Points, in no order, along strands that fork, close into loops and pass close to each other.
Points whose rows are less than 92.6 apart are linked; no others are. Some points are linked to none.
q_669: [ -8  11   7  -1 -21 -33   0   4  -6   7 -10   6  -8 -38  -2 -32  24   4
 -67  13  -3 -24  -5 -38]
q_867: [ 15  -3  16 -34  -8  34  -7  38  36  16  12  49  15  -7  43 -22   2  43
  35 -30  -5  -3 -59  40]
q_401: [-46   5  43   7   9 -15 -15 -26  24  13  16  -4   0  28 -28  39 -23 -49
  77  -8  15 -14  17 -11]
q_468: [-51 -45  11  -3  -8 -56 -35   8   0  42 -36   1  52 -12 -12  -3 -20  15
   2  23  22 -28   7  -9]
q_924: [ 25  -4  34 -31  38  -7  22  10  17  11   9  11 -12  51   2  36 -29 -26
  60  43 -30  35  21  12]
q_7: [ -5 -11  52   4  27 -24  15  20 -28  48  41 -54 -34  29 -39   7   0 -10
 -15   7 -22   0  17 -58]
q_207: [-33 -39   1 -21   3 -56  -2   9  -7   2 -37  27  37 -10  42 -10 -30  64
  -2  11 -14  24  14  32]
q_382: [-33 -25  33 -15  -6 -20  -7  25  47  20  -7  57  40  17  15 -14 -58  22
  12  -7   4   4 -33   0]
q_500: [-42  -7  30  -6  30  -7  10 -25  24  33  21  -4 -21  53 -24  36 -31 -40
  90  14  16  24  30  11]
q_465: [ 55 -56 -25  34 -38  30  39 -25 -26 -36 -32 -26 -28  25   7  46   9 -20
 -31  -4  -7  59  11   2]
q_729: [  7  18  -8 -31  29  27   1  11  58 -39  12  51 -10  61  10  30  -1 -15
  53  40   3  46  15   9]
q_98: [ 36 -48   6  -5 -14 -44  -4  15   6 -16 -23  27  29 -17  31 -27  18  30
 -29  20 -43 -14 -19 -18]
q_321: [-51  18  30   1   0 -19 -28 -45  -2  15   9  -5  32  -1 -19  36  -3 -18
  65 -38  26 -30  17   8]
q_720: [-14  55  20 -13  -5  27  -3 -33  36 -21  16  33 -16  32 -20  33  -2 -61
  24 -25 -17  -3 -17 -25]
q_255: [-17  16 -31  10  10  -6   3  -8 -31   5  17 -36 -64 -16 -25 -16  49 -13
  -1  25 -52  12  17  -2]
q_517: [  9  32  55 -11  -5   1  -1   6  50  -9  21  33   9  22  -6   6 -29 -39
 -21 -21   0 -18 -30 -51]
q_413: [ 22  -8 -58  20   3  60   2 -37 -35 -10 -10 -38 -35  -7 -20   6  56 -30
  -4  11  11  40  18  13]
q_967: [ 67  14   8  -4  23  68  40 -17 -13  15  -4 -37 -21  41 -30  25  28 -47
  11   6  35  20  15  -8]
q_681: [-27  22  -4 -20 -22   8   4 -50  -5  -3 -10  32  -7   2  -3   2  49   2
  32  11 -35   8   2  21]
q_606: [-51 -26  38   5  20 -33 -21 -13  63  -2  -5  28  23  23  -1 -11 -47 -21
  45  -1  46   5  16   4]
q_324: [-25  70 -29  13  -8  25  17  13 -13 -20 -13  19 -10 -49   3 -22   4  25
 -66 -65  39 -44   0 -26]
q_738: [ 17  28 -28  -9  33   4  -5   0 -40 -14  37 -43 -25 -17   5   2  24   6
  13  42 -32  33  15  41]
q_242: [ 38 -48  -2  28 -27  30 -17  26  68 -49  -7  47  -5  25   4 -33  35 -17
  15  -9 -29  -2 -38  -5]
q_181: [ 60 -56 -45  25   4  18  28 -10 -12  13 -29 -43 -52  23 -38   8  49 -39
  13   7 -32  17  18 -45]
q_435: [ 89 -43  29  21  -8  25  21  13  -4 -28   0 -15  28  33  19   7   6  -3
 -27   1  23  26  -4   4]
q_127: [-38  42  18  37  24  -6  26   1 -42  13  15 -52 -65 -15 -37   3  -1 -24
 -24 -36   4 -21  29 -70]
q_345: [ 27  14 -46  40 -27 -21   8   9   2 -26 -12  -5 -23 -70  -8 -70  11   5
 -54  25  -8 -24  19  19]
q_694: [ 19 -49  -7  42 -22  75  23 -41   0 -22 -51  16 -24   1 -31 -14  28 -37
 -25 -18  28   4  12 -22]
q_327: [-30  10  40  21   8 -25  -1  -1 -31  36  29 -59 -38   0 -36  12   5 -24
 -18 -22  -3 -21  15 -63]
q_107: [ -8 -20  70  -6  25 -22   0  13 -10  57  33 -49  -3  37 -42  30 -25 -23
  20   0 -11  -5   9 -43]
q_489: [-53  19  33  -1 -38  -9 -18 -25  32  -1   9  50  19   0  -7  10  -9   7
  26 -53  -4 -24 -19   4]
q_979: [ 68 -49 -14  33 -26  43  40 -16  -7 -10 -36 -12 -30  38 -23  38   8 -48
 -14   0  14  51  17  -6]
q_288: [ 51 -52 -42  40  12   5  20   6 -32 -22  -8 -67 -49   9 -14   4  47 -23
  -2  19 -22  20  23 -24]
q_999: [-27  21  12 -48  33   0 -11  -1 -28   8   5  10  39  -3  33  11 -25  60
  12  15  -2  53  13  61]
q_366: [ 11  -3  11 -45  14  29  -2  21   7   7   6  42  33   6  51 -13 -10  74
  40 -22  -6  24 -30  58]
q_105: [-32  10  55 -23  25  -1 -18  -2  29  24  13   8  61  27  -6  33 -71 -16
  35 -13  39  11  -8   6]
q_696: [-60   3 -14   7 -14 -46 -17  -6 -22   5  14 -11 -38 -33 -13  -1  22  16
  20  32 -44  12  40  39]
q_557: [ -2 -27 -23 -36 -30  -6 -15  55  10  30 -16  45  11 -22  48 -27  18  72
 -17 -16 -19 -27 -48  30]
q_431: [ 58 -38 -21  21 -29  46  -4  -3  35 -48   1  22  13  51   7  16  13 -16
  30  -5 -16  40 -22  28]
q_343: [ 53   7 -24  24  23 -33  17  37 -23  -6  22 -40 -14 -46  16 -34 -23   5
 -37  50  -3   2   6   4]
q_391: [-18 -13  46  -5  -9 -24  -8  15  63 -18   2  58   6  21   3  -9 -21 -23
  16  21 -26   1  -9 -27]
q_322: [ -1   3 -49 -16  -4  10   7 -47 -22 -12 -15  14  -9   5  18  17  55  14
  63  28 -35  34  18  34]
q_283: [ 22 -30 -11  29   3  46  22 -35  -9  -9 -53 -15 -46 -10 -32 -22  50 -50
 -15   4   8 -18  24 -47]
q_908: [ 15 -24 -24   5  18 -46  -3  13 -29 -34   7 -43 -30 -26  19   0  22  14
  12  44 -64   7  17   7]
q_386: [ 47 -49 -21  36 -35  49 -13  15  59 -50  -8  34 -13  48 -12  -2  21 -36
   3 -13 -12  30 -26   2]
q_734: [-42  20   2  10   3 -28 -14   3 -27  21  40 -42 -47 -26 -30  -3  14  -4
  -3  21 -35   6  17   7]
q_253: [ -7  37  -1 -30  -8  18  12  18 -12  29  17  20  22  -3  25  -5  -5  37
 -60 -40  35 -31 -50 -18]
q_741: [ 13   3 -24  44   0 -16  14  11 -12 -20 -18 -22 -50 -61 -18 -61  29 -17
 -43  30 -11 -19  24 -20]
q_518: [ 38 -39 -42  30 -28 -22 -23   6 -10 -79   1 -42   7 -35  32 -13  12  36
 -27  20 -22   5  -4  33]
q_492: [ 48  10  22  17  24  66  43   3 -27  -8 -10 -38  -3  10 -16   9  29 -25
 -14  12  54  15  28 -13]
q_15: [ 48 -27 -20  -3  14  -2  27  -5 -10  18  -4 -27 -41  34 -23  12  43 -28
  37  25 -59  14  12 -34]
q_260: [ 50  28   2 -33  26  50  19 -25 -17  16  19 -24  -4  38  -9  34  33 -29
  32  23  -6  30   4  15]
q_303: [-34   6  45  29  -4 -38 -49  -4  50 -15   8  16  18  13 -24  29 -29 -62
  39 -28  12 -38   4 -53]
q_167: [-31  72  -6  45   4 -23  17  24 -40  19  12 -32 -28 -44 -17  10 -47 -20
 -40 -22  45 -30  16 -50]
q_384: [-42  29 -20  -8 -25 -29 -23  -7  -9  -8  15   6 -12 -42  -3 -14  19  26
 -13  25 -37   7  28  48]
q_266: [ -2  46 -39   9 -33 -12  -4   4   8 -11   9   4 -17 -58  -8 -55   8  16
 -62  11  -5 -23  10  22]
q_259: [-18  61  -9  12   4 -23   4   8 -29  47  56 -48 -19 -39 -23  -6 -59  -5
 -31  14  22  -6   2  23]
q_370: [ -3 -52  28   0  -1 -62  17 -10  20 -12 -29  40   1   7  29  -6 -17   2
  36  29 -44  10  19  -2]
q_666: [ 22 -41  10  -1 -38 -23  -2  22  36  -3 -18  56  16 -14  19 -46  25  29
 -15  -8 -39 -30 -43 -17]
q_822: [-20  48   7   4  31 -20   2  28 -39  47  52 -56  -9 -21 -13  14 -61  -9
 -45  18  44  -1  -3 -17]
q_809: [-53   6 -14 -19  -2 -18 -46  17 -25  35  -2  -9  65  15  -7  25 -41  19
 -39  -8  44 -40 -25   5]
q_49: [-39   3  38  -6 -31 -30 -13 -30   7  14  -5  25  11 -10 -12   4  13  -3
   5  -5 -19 -15  -1 -10]
q_934: [ 39  26 -16 -25  16  34   7  -1  45 -12   7  23 -11  52 -16  41   8 -43
  61  42 -12  37   5   2]
q_74: [-30 -14  17   0  -7  -3 -10  24  77 -46   1  76 -19  29  10 -18  12 -11
  23  15 -25   1  -8 -26]
q_562: [ 11   8  36  -8 -19  -2  -1  33  56   7  14  50  11  14  10 -18 -34 -14
 -34 -33   5 -35 -64 -59]
q_545: [ 50 -40 -66   8 -12  13  10 -27 -17  -8 -19 -43 -18  15  -1  43  48 -14
  48  17 -36  42   9  -2]
q_542: [ 63 -35  15  32 -21  52  15  -1  45 -34 -17  20  -6  37 -20 -20  17 -45
 -18 -11  17   5 -14 -15]
q_773: [ -6   6  17 -21   9  28 -19  37  77 -53   5  55 -12  52  -5   9  30 -22
   9  18 -10   5 -10 -38]
q_263: [ 13 -31   4 -44  30 -22  15  -6  -6 -42 -33   6  33   7  71  -2 -35  72
  33   2 -18  32   6  38]
q_769: [-59 -21   5   1 -27 -44 -33 -24  41  17 -27  30  52  -9  -9 -13 -13  19
  34 -35  40 -58  11   2]
q_559: [ 68 -68 -32  32 -40   3   6 -18  27 -47 -32  -8  -7  34  -1  30  16 -41
  24  14 -35  22  -6  -9]
q_23: [-58  15  35 -25  13  -6 -15 -26 -26  26  16 -11  23  -3  -4  30  -8  17
  34   7  15  23  25  38]
q_398: [-31   3  20 -28  -9  16   0  27  56  10  11  69  -7  -1  38 -20 -15  40
  45 -33  -1   0 -42  39]
q_643: [  9   4  14 -42  55  -3  10   3 -42   8  16 -31  -3  19  25  37  -6  21
  43  36 -34  49  26  35]
q_647: [ 55 -78  -4  53 -41  18  14 -17   1 -44 -40   2  -9  10   3 -14  36 -22
 -34 -11 -13  15  -2 -11]
q_654: [-56   3  23  -8 -25   3  -2   3  64 -13  11  77 -13   7  14 -18  -6  16
  41 -34  -5  -8 -27  19]
q_354: [-61 -35  21  14 -11 -44 -23 -19  66   0 -13  46  26   5  -3 -29 -31   2
  40 -22  41 -24   6   7]
q_90: [-25  53  -7  26  37  31  34  -7 -37  -5  -2 -44 -77 -29 -35  -9  13 -28
 -14 -19   6 -22  32 -52]
q_455: [ 27  66   3  -6  17  56  10 -35  33 -32  -2  25 -27  33 -21  24  -2 -77
   1 -52   9 -12  -8 -44]
q_835: [-28  91 -26  12   3  19  10 -28 -22 -21  11 -19 -45 -59 -19 -17   4 -17
 -38 -30  14 -19  22  13]
q_905: [ 14  10  11  25  -1  93  25 -16   9 -32 -28  22  -4 -11 -10 -18  18 -10
 -11 -86  45 -38 -16 -25]
q_626: [ 53 -27  39  39 -14  69  40   7  23 -25 -31  13   7  20 -22 -18   5 -31
 -24 -16  47  -3   3 -30]
q_986: [ 54 -59 -20  12 -15 -20  12 -12  38 -58 -29   9  -2  30  22  19   8 -20
  57  35 -48   3   1  -8]
q_886: [ -1  19  19 -58  29  25  -7  14 -18  22  15  20  54   8  35   3 -25  64
  -4   0   1  34 -27  41]
q_633: [-69   8 -18  -4  23 -36 -44   8  -9  32   9 -50  18 -35 -24   2 -20  24
  37  16  30  -8  45  49]
q_874: [-12  68  -3  37  19   5  45  32 -27   7   3 -35 -37 -59 -24 -26 -33 -12
 -25  16  24 -29  18 -45]
q_172: [-69 -21   5   8  17 -48 -36   0 -11  33   7 -48   1 -24 -34  -1  12  17
  47  11  12 -25  44  10]
q_252: [  4  64 -37  35  -3  46  33  44 -14 -17  -9   2  20 -49  -7 -36 -33  23
 -43  15  60 -37 -10 -15]
q_771: [ 23 -25 -57  -7   7  -3   5 -26 -32 -32 -10 -36 -16   6  30  36  43  17
  62  38 -42  28  17  19]
q_616: [-20  15 -21 -45   8  11 -16  48 -28  32  14  17  35  18  30  -7 -38  58
 -67  10  17  -5 -50  28]
q_238: [-26  61  13   3  -1   9   2 -53 -37   0  -2  -5 -31 -13 -16  27  26 -41
 -21 -63  -4 -17  11 -28]
q_375: [-33 -28  42  13  -9 -57 -36 -10  14  36 -13 -18  26 -11 -29   9 -12 -28
  35  -4   7 -58   4 -49]
q_645: [-18 -41  35  -9 -16 -54 -18  14   0  46 -19  14  44   1  -1   3 -33   0
 -29  27  -2 -13 -19 -31]
q_486: [ 63 -37  38  38 -16  57  41  31  -3 -14  -9   3  31  16  12 -12   4  12
 -42 -18  55  21  -7 -13]
q_758: [-27  25 -14 -31  25 -24 -26  21 -29  11  16 -10  27 -25  20   7 -44  49
 -13  35 -10  42  13  62]
q_400: [ 31 -51   6  -6  -4 -39  14 -16  12 -43 -32  23  11   5  38  -2  10  14
  39  27 -55  -4   6   1]
q_794: [-35  82 -27  25  -9   9  10 -12 -17 -26 -13   6 -32 -66 -14 -20  -3  -5
 -58 -52  20 -38  28 -20]
q_708: [-39  13  17 -24  38  -5 -28 -11  15  30 -13  -1  85  16  -3  22 -59   4
  47 -37  64 -20 -12  10]
q_403: [-42  -1 -15  -2 -45 -24 -35  19  -9  36  -3  26  37  17   6  15 -20  18
 -49 -61  31 -71 -47 -19]
q_752: [-39 -10  -2 -21 -29 -18  -1 -18   9  -5 -13  57   5 -11  27 -22  32  66
  22 -11 -28   2  11  48]
q_454: [ 57 -36  10  -2   4 -27   1   9 -13 -21  -9 -11  17 -13  25 -13  29   8
 -25  29 -29  -2  -1 -16]
q_596: [ 10  -8 -36  29  19 -31  10  16 -29  -9  27 -46 -66 -18 -20 -30  25  -2
   1  32 -69   7  17  -6]
q_600: [ 16 -13  -6 -25  22   8  18 -27  20 -34  -6  50   8  37  54  -7 -10  37
  66   3 -13  36   3  51]
q_858: [-48  16  21 -26  38  -9 -11  -2 -42  26  33 -33  -5  -1  -2  31 -10  22
  36  29 -11  43  30  43]
q_237: [ 13  -3 -25   6 -24  76   0 -56  16 -22 -22  22 -12   7 -24 -23  51 -25
  -2 -42   2  -8 -26   3]
q_960: [-33  -1  34  26 -30 -44 -45 -22  33   4  -7  23  37  -5 -21  14 -17 -31
  25 -43  11 -55 -10 -39]
q_883: [  2  37 -21 -11  -3  62   9 -73  -3 -17 -26  13 -26   0 -22   0  43 -45
  -2 -47  -4 -19 -12 -19]
q_692: [-68 -35  -8 -14 -20 -34 -22  -9  27  32 -31  26  47  -2   7 -22 -16  52
  14 -28  46 -22  17  39]
q_846: [-32   2   6 -15  17  -6   9 -18  55 -22   8  59 -23  49  18   8 -19 -20
  54  27   5  40  21  15]
q_26: [ 43 -70 -16  45 -41  -5  -2   1  -9 -63 -19 -19   6 -16  26 -17  35  21
 -45  -8 -15  11  -8   6]
q_479: [-23 -33  44   9 -28 -65 -22   3  -4  45 -11 -10  12 -17 -20   0  -3 -19
 -25  16  -9 -31  -4 -55]
q_168: [-10 -20  22 -24 -22 -13  -8  42  36  37  -1  56  29  17  18 -13 -42  17
 -25 -12  -4 -29 -71 -23]
q_579: [ 35  -9 -10  12 -12  52  -7  -8 -18 -29  14  -6  16  -1  14 -18  50  27
 -23 -18  17  26 -14  39]
q_58: [ 75  10 -17 -11   5  54   8  -9  25  -7   6  -1   0  57 -26  39  13 -50
  39  23   5  40  -3  14]
q_976: [ 15  -2 -13 -50  19  17 -14  44 -20  25   4  21  46   7  47 -11 -21  70
 -30   1   2  15 -49  31]
q_774: [  0  34  58 -42  16  17  -1  -1  16  25  31  19  48  26   5  27 -51  -3
  -5 -14  14  11 -30  -2]
q_8: [ 14  -5 -25 -19  14   5  23 -20 -22  27   4 -15 -36  26 -11  29  43  -9
  60  30 -52  31  15  -9]
q_361: [ 72 -21  35 -28  41 -20  23  33  21  -3   3 -10 -15  55  -5  38 -25 -30
  43  44 -40  16  12  -6]
q_582: [ 44 -55 -27  55 -11  17  35   7 -42 -44 -16 -67 -45   5   3  32  12 -20
 -26  17   2  46  30  -8]
q_697: [-57 -21 -20  -1  -1 -59 -54  25  -7  38 -17 -34  38 -25 -26   0 -21   9
  -6  32  24 -45  16  -2]
q_704: [ 29  34   3 -11  21  29  25  27 -22   7  14  -5  30 -12  20 -19  -4  25
 -60  16  57  -5 -14 -28]
q_840: [ 11 -14 -15  28  11  13  18 -12 -23 -11 -29 -29 -59 -30 -25 -37  59 -34
 -25  20 -12 -14  24 -40]
q_334: [-41 -11  -5 -21 -44 -32 -22  18   7  24  -6  38  22 -20   8 -17   7  48
 -45  -3 -16 -27 -18   1]
q_261: [-47   2 -13 -19 -61 -18 -21  25   7  36  -4  36  11  -9  11  -6   3  39
 -54 -51   4 -58 -44 -10]
q_916: [ 31 -26 -32  18 -32  23 -23  17 -11 -42   9  -5  12 -23  28 -28  48  54
 -28 -21  -2  13 -17  49]
q_157: [-35  34  -5  -5  -3 -22 -30   8 -37  29  18 -14  40   1  -2  33 -37   1
 -60 -26  55 -36 -20 -19]
q_432: [-25 -36  39  12  -5 -48   2  -2  50 -11 -12  49 -15  22   3  -1 -22 -33
  43  36 -24  14  20 -14]
q_750: [ -4  39  -2   8  31  54  31 -34 -34 -13 -32 -23 -49 -20 -22   3  31 -42
 -12 -27  16 -27  27 -51]
q_258: [ 16   2 -53  15 -30   7 -25   5   2 -45   6   3  -2 -42  10 -46  48  42
 -33  -3 -22  -3   3  52]
q_695: [ 47  32  50 -43  44  16  21   9 -25  30  30 -28  17  11  13  16  -9  -6
 -25  24  17  18   3 -11]
q_84: [-48  14 -49   1  -3 -54 -69  19  -8  29  -7 -39  34 -23 -25   4 -22  -6
 -17   8  27 -88  13 -13]
q_787: [-23 -74  34   3  48 -67   6  20 -10  42 -32 -41  20  12   5   0 -42  10
  45  13   5  32  34   4]
q_220: [ 39 -24 -13  -4   0  34   0   3  41 -48   5  45  15  40  29  -2   9  16
  63   5 -18  25 -15  36]
q_476: [-17  44 -32   0 -25 -31 -11  14  -7  19  25  -2  -4 -41  -6 -27 -33  13
 -63  26   4 -15   0  24]
q_332: [ 58 -12  48 -26  40 -11  30  24 -13  32  21 -35 -21  41 -14  19   0 -21
  11  31 -36  12  13 -25]
q_575: [ -8  58   4   2  -3  31   7 -60 -14 -19 -20  32 -23  -5 -11   8  24 -41
 -18 -88  -7 -28  -6 -28]
q_397: [ 71 -39  12   1  -4  10   2  -2   2 -36  -3   0  33  19  27   1  18   5
   6  11 -22  14 -10  10]
q_940: [-37  14  11 -13 -13   1  13 -49  22   0   1  52 -14  25   1  12   6 -16
  62  15 -16  22   9  18]
q_849: [ -4 -13  24 -32  46 -11  30 -12 -20  22   4  -8 -13  42  18  37 -23   5
  71  28 -23  51  32  31]
q_619: [ 39 -38 -38  21  -6 -24 -14  -4 -22 -64  -4 -55 -13 -26  25   3  32  11
   0  35 -42   5   7  17]
q_930: [ 45 -40   3 -30  19   2  -1  11  -2 -43 -11   3  53   9  59   1 -17  65
  28   1 -21  18 -16  32]
q_614: [  6  29 -14 -24 -19  42   6  29   1  21   9  14   3 -28  30 -24  30  44
 -40 -56  38 -36 -56   6]
q_718: [ 24  -9 -38  10 -20   1   0  45  -2  -2  -6  17  10 -27  24 -54  23  48
 -73   1  22 -29 -32 -10]
q_138: [ 35  23  21  21  19  66  37  26 -23 -15  -1 -25  31 -14   1  -7  11   8
 -35  11  72   9  14 -20]
q_573: [  9  31  -4 -19   0  30  18 -46   2  20  -7  -5 -36  20 -29  19  34 -56
  29   0 -31   4  -6 -28]
q_371: [ 30  31 -11   4   7  84   2 -16  56 -45  -3  25 -25  40 -29   6   9 -62
  -6 -46  28 -10 -20 -32]
q_490: [-10  43  33 -14  -7  10   9 -46  -4   9   8   3 -17  13 -18  25  16 -48
   9 -23 -20  -8  -8 -24]
q_40: [ -4  29 -48 -14 -18  -8 -26   8  -4 -34  17  12   6 -43  21 -28  16  59
  -8  18 -37  10  20  78]
q_533: [-14  48  10  -9   1   0  14  10 -33  23  12  11  27   2  18  16 -29   7
 -69 -32  53 -30 -27 -49]
q_108: [ -7  31  59  13  -5 -18 -20   0  38 -10  19  12 -10  29 -26  38 -31 -77
   3 -26  -4 -18  -4 -60]
q_786: [ 29  19 -27   3  20 -50   5  28 -32  24  35 -41 -16 -41   8 -20 -61  15
 -18  42 -33  13  -1  40]
q_112: [-59  12  19   4  -6 -35 -43 -16 -20  25  16 -40  14 -24 -28  27  13  -4
  21 -16  13 -32  21  -3]
q_808: [ -3  20  47 -39  17  -7  -3   5 -20  44  20 -11  36   6   6  23 -32   0
 -40  12  19  10 -16 -19]
q_898: [ 20   8 -31 -10   7  41   9 -42 -20  10 -14 -24 -35   3 -25   2  62 -37
  13  10 -18  15   4 -13]
q_985: [ 33  14 -17  -4  15  27  -7  -9 -33 -28  21 -24   5  -8  14  -4  44  11
 -11  23  -3  30   7  39]
q_996: [  5  67 -26   2  11  22  28  31 -23   3  18   1  14 -28  14 -22 -34  25
 -64  21  62 -21 -15 -13]
q_783: [-28 -44  55  -2  24 -43  -8  11 -10  50   2 -28  14  10 -20  17 -24  -6
  39  22 -10   8  21 -14]
q_155: [-32  88  -6 -12  13  22  -1 -31 -35  -7  37 -31 -31 -31 -14  13  18 -13
 -23 -18  10   3  10  18]
q_122: [-44  65  -5 -26  10  26   1 -46 -44  17  31 -28 -33   0 -21  41  39 -19
  18 -11 -14  15   7  14]
q_192: [ 21  36  -2  24  33  -1  38  36 -28  13  32 -47 -36 -40 -11 -34 -16  -6
 -26  37  12   0  17 -21]
q_691: [-10  44 -32  27  -6  59  23  36  -6 -25 -21   9   7 -50  -3 -35   8  36
 -51 -37  59 -42  -9 -24]
q_947: [-28 -21  51 -13   2 -28 -17   4  21  35  -8  16  57  14  -6  16 -56  -8
   8   6  18  -3 -16 -15]
q_571: [ 40   5 -36  20  11  56   6 -17 -45 -25  16 -48 -15   5   0  11  41 -13
 -10  17  22  53  20  35]
q_502: [ 41 -56   3  13 -32   8  -9  28  46 -27  -9  46  11  -1  31 -36  26  25
  26 -21 -31 -12 -46  16]
q_674: [ 16 -23 -14 -22 -30   2  -2  51   7  34 -11  37   9  -8  37 -36  15  45
 -49 -16   5 -43 -68  -6]
q_184: [-12  15  23 -21  26 -26 -10  22 -33  41  30 -34   9 -16   1  12 -27   3
 -42  34   8  17  -1 -10]
q_147: [  8  76 -18  17  -3  -9  40  -2 -28  38  35 -34 -30 -58 -23 -33 -48  -2
 -24  13  14 -19   9  28]
q_480: [ 13  -5 -60  -7 -15 -20 -14  55  -9   3   4  22  11 -12  33 -43 -17  54
 -75  28  -6 -26 -33  21]
q_293: [-47   2  -7  -8   6 -38 -45  26 -25  45  10 -35  33 -15 -17  14 -41   5
 -33  33  27 -11  -4   8]
q_577: [-77  25  -7 -22   9 -15 -41  -7 -13  24   9 -20  43 -22  -7  16 -22  41
  15  -1  43   8  33  61]
q_993: [-15  11  -9 -13  33 -42 -16  32 -33  18  28 -38  -1 -30   8   7 -51  27
  -1  43 -31  37  14  44]
q_948: [ 19  56 -26   8  30  14  14  -5 -34   0  50 -48 -43 -33 -12 -25   5  -6
  -2  28 -11  23  13  44]
q_719: [-19 -31  -8 -30 -13 -38 -12  27  -1  11 -20  43  32 -12  37 -18  -9  72
 -21   6 -27  -1 -15  21]
q_34: [-34 -40  39   3  43 -37  -2 -12  41  16  -4  -5  -8  39  -5  -2 -45 -37
  69  14  33  26  36  16]
q_475: [ 61 -64   5   5 -24  10  -4  -1   7 -62  -4 -12  38  27  46  20  -5  31
  22  -2 -21  19 -23  25]
q_853: [ 56 -27 -67   4 -13  13  13 -24  34   4 -25  -5 -20  15 -19  37  32 -34
  77  19 -38  45  11 -15]
q_957: [ 75 -56 -39  34 -32  24  13 -17  32 -14 -36  -5 -32  33 -36  28  14 -68
   7   9 -12  39   4 -18]
q_499: [-34  65   2  31   7  -4   6 -22 -40 -11 -22  -1 -38 -48 -14   8   7 -27
 -47 -64  16 -29  32 -48]
q_456: [-21 -17  15 -10  18 -21  14  -8 -31  26  15 -20 -32  18  -9  22  22   0
  43  29 -52  23  23  -5]
q_657: [-45  19 -31  18 -34 -51 -61   6 -13  21  -1 -17  29 -23 -19  14  -7  -6
 -47 -27  32 -74  10 -25]
q_488: [ 30 -55 -19  39 -42  80  27 -34  18 -16 -34  39 -32  26 -24   4   5 -37
 -27 -31  13  42  -6   0]
q_250: [ 38  34 -25  28  40  48  26   9 -40 -11  39 -65 -36 -15 -11 -14  14 -14
   0  28  24  33  23  28]
q_180: [ -4  33 -54  -7 -21 -17  -1  34 -14  23  19  15   8 -10  10 -39 -59  29
 -78  35   9 -28 -23  42]
q_569: [-23 -62  25  -5  24 -73  10  -3   1  12 -47  -3  30   6  35  -6 -50  24
  21   9   2  38  26  24]
q_640: [-66 -26   4 -16 -48 -32  -8 -10  28  19 -17  56  13 -13  16 -23   9  66
  12 -31  -1 -15  14  40]
q_126: [-32 -53  32   6  32 -38  18   0 -20  41  13 -27 -20  42 -23  17  -9   9
  64  18 -34  23  38  -6]
q_929: [ -4 -30  14 -27  29 -36  24 -31  14 -23 -22  31   3  29  58  -7 -40  27
  44   2 -10  46  18  48]
q_43: [-26  23   1  -8  22 -22 -48  -6   6  22  -5  23  84  10  -3  27 -41  -5
  39 -62  46 -54 -15  -9]
q_271: [ 27  10  -5   5 -14  73  -4 -18  49 -29   7  30  -6  28 -11 -18  31 -30
  12 -37   0  -1 -41   3]
q_621: [ 25  13   9   0 -15  63  20   7  15  -3  -3  15   4 -18  13 -32  32  16
 -23 -70  40 -33 -49  -9]
q_153: [-44  11  15   2 -45 -40 -34 -16  -4  19  -3   7  23 -22 -15   8   4   3
 -40 -34   7 -43  -8 -29]

How many points has the smallest loop of links through each point below? Write - if it is on no loop.
q_237 | 9
q_400 | -
q_479 | 11
q_486 | 11
q_808 | 9
q_431 | 13
q_985 | 5

A fork is a point with three links, a tip a point with one. Leave the first point through the second and follow the links. Name the first fork or tip that comes.
q_905 / q_621 | q_293
q_691 / q_252 | q_853
q_488 / q_694 | q_719
q_720 / q_455 | q_238
q_322 / q_681 | q_794
q_332 / q_361 | q_752
q_398 / q_654 | q_697
